Each row is a point on a landscape with many peaks, with its height.
From any point a climber steps to the highest of the 4 points nearest to it. It stops when none of these is higher. Distance is the straight distance between rows; heights are no part of it.
dap: [ 59 131 107 122 162 146  94 102 136  80 134  71  82 133 150]  (h 28.6)
lisog: [ 88 129 140  68  82 136 148 165 107 126 147  78 108  82 111]  (h 2.0)
debel: [110 110  79 159 143 147 115 107 152 147  78 168 138 173 117]  (h 34.4)
Sezos: [154 151 128 153 108 163 154 126  91 115 172 130  80 112 149]  (h 40.2)
nutes: [116 100 132 105 123 101 109 124 169 145 116 105 179 119 114]  (h 21.8)
mimip: [149 133 164  88  79  90 143 169 123 125 104 113 165  71 117]  (h 15.9)
gasuk: [131 129 148  92  65 120 150 163 125 132 121 113 143  77 123]  (h 1.1)
genuz: [147 141 126 171 122 172 149 118 102 132 173 156  90 153 141]  (h 36.3)
Suroz: [110 136  83 183 156 173 138 105 102 141 126 188  83 205 112]  (h 37.5)
gik: [180 150 146 163  91 139 141 156 129 147 114 193 151 157 111]  (h 28.1)
Rurib: [121 130  89 172 132 176 136 103 119 135 149 160  91 165 134]  (h 39.0)
Vifa: [145 158 156  83 122 133 151 143  45  83 161  84  83  71 133]  (h 28.2)
Leli: [ 67 118  91 137 133 160 108 109 163 118 115 106 102 134 134]  (h 37.6)
rebig: [105 130 132  75 138 135 125 121  70  90 170  56  85 103 134]  (h 12.6)
mude: [176 115 155 118 145  82 124 134 145 145 124 147 175 103 126]  (h 30.9)
tiru: [176 168 160 142  50 145 166 164 107 108 115 157 101  97 145]  (h 17.2)
Rigi: [101 129  79 175 147 159 131 109 128 153  95 187 116 204 104]  (h 35.8)
bapo: [144 109 126 116 101 117 126 140 155 149 121 125 165 113 119]  (h 20.8)
fidu: [136 132  97 174 118 165 142 124 123 163 124 181 122 194 113]  (h 35.1)
ruzo: [102 118 121 148 187 133  84  68  84  77 138  76  97 132 156]  (h 14.5)
dimem: [133 101 116 135 186  94  97 111 163 153  98 148 174 163 112]  (h 28.8)
sego: [ 87 123  86 162 149 169 113 102 144 122 122 132  93 151 139]  (h 42.1)
sed: [179 121 128 143 161 108 122 128 130 166 107 170 176 164 115]  (h 31.0)
Sal: [ 57 105 103 125 130 128  92 114 181 123  88 112 148 153 121]  (h 32.9)
dov: [169 128 131 142  95 127 140 144 134 159 113 153 158 121 117]  (h 29.5)
degul: [139 145 128 112  82 153 155 150 107 124 152 113  98  87 142]  (h 17.7)
sisi: [148 126 186  83 113  66 131 159 130 123 117 118 175  69 120]  (h 51.4)
babak: [116 109  99 150 193  99 106 108 143 155  59 180 162 195 102]  (h 28.0)
buru: [142 136 124 153 137 162 130  97  87 111 176 111  84 125 156]  (h 61.0)
terad: [153 162 152 105  92 143 162 155  65  96 148 113  80  73 152]  (h 57.8)
Sen: [ 81 125 112 116 159 141 106  95 103  86 154  62  83 122 147]  (h 25.4)
bosaf: [195 128 151 136 121  99 130 147 135 151 112 161 173 119 122]  (h 42.9)
mumuv: [129 116 117 139 248  82 115 105 123 155  92 173 153 197 118]  (h 27.1)
Saban: [ 71 122 115  94  94 133 129 132 145 119 137  74 116 113 119]  (h 6.9)
lufir: [ 91 104  94 143 124 139 111 119 169 140 102 126 136 147 118]  (h 33.3)
fub: [ 96 119 111 110  97 147 131 128 137 126 143  87 103 110 129]  (h 17.6)
tigu: [107 141 130  84 100 145 147 149  90 112 160  81  88  79 135]  (h 8.3)
tavom: [ 63 123 118  87 112 138 123 128 134 111 147  61  95 122 131]  (h 7.3)
Mas: [139 113 157  96 104  95 133 144 145 136 124 107 176  93 121]  (h 45.4)
Pem: [177 133 168 106 201  71 125 143 147 140 156 152 149 105 143]  (h 18.6)
kipa: [153 100 156 104 172  77 114 128 157 143 137 133 174 113 125]  (h 24.1)
dani: [125 128 117 116 136 156 133 107  94 107 171  76  83 104 153]  (h 31.3)
dela: [157 132 120 149  88 151 143 141 136 147 132 151 135 129 126]  (h 27.8)
Zal: [123 106 170  87 151  62 115 134 161 132 140  95 183 103 120]  (h 15.6)
Sem: [196 139 165 132 208  84 128 141 126 156 139 177 149 141 134]  (h 15.5)
Detug: [149 138 113 159 100 168 148 135 117 133 154 155 104 137 133]  (h 33.4)
Feve: [ 94 125 157  67  73 106 138 160 131 124 127  82 160  87 102]  (h 43.7)
vuver: [113 127  96 158 162 160 120  91 109 110 150 127  78 151 146]  (h 43.0)
Sizun: [179 175 161 170  67 164 166 166 110 100 145 173  97 139 143]  (h 18.0)
miv: [149 109 122 136 211  89 108 108 138 165 106 165 166 173 124]  (h 27.9)
Potu: [184 163 155 146  61 136 150 165 125 125 106 169 126 108 134]  (h 22.1)
lupi: [ 91 132  94 154 174 155 106  85 126  99 140 111  77 137 154]  (h 48.3)
Nadi: [213 148 164 156 113 107 142 155 132 141 111 184 169 136 123]  (h 33.2)
nuda: [132 111  96 149 120 141 131 121 154 163 105 157 149 152 119]  (h 32.4)
Fifeb: [174 143 158 121  71 111 149 166 130 123 100 145 147  81 132]  (h 13.0)
Duba: [128 135 111 133 112 164 145 121 115 127 161 114  90 112 144]  (h 44.6)
nazuf: [118 121 190  63 120  55 130 148 134 119 137  93 183  85 106]  (h 17.9)
gova: [ 22 141 124 118 118 125  87 120 187  93  90  78 130 151 124]  (h 28.5)
dop: [138 104 109 140 137 122 110 119 163 155 104 141 173 142 113]  (h 30.5)
Fodop: [ 67 105 145 103 137  73  86 112 181 121 105  90 181 142 115]  (h 29.0)
Bis: [113 130  99 187 176 169 128  81  96 112 142 162  78 183 138]  (h 39.5)

For each start below, name the point where the climber stops.
Sizun -> buru
dela -> buru
fub -> buru
bapo -> sisi
nuda -> lupi
dop -> lupi
Fodop -> lupi
babak -> lupi
gasuk -> sisi
Feve -> sisi
Zal -> sisi
gik -> bosaf
rebig -> buru
miv -> bosaf

Call two points neighbours if one is among the 4 nearest of the other. Go from one point of each pair to the other, from neighbour to neighbour, staying as high as possible. Name the lowest point that can't be avoided.
bosaf, terad -> dop
terad, buru -> Sezos
buru, lupi -> vuver
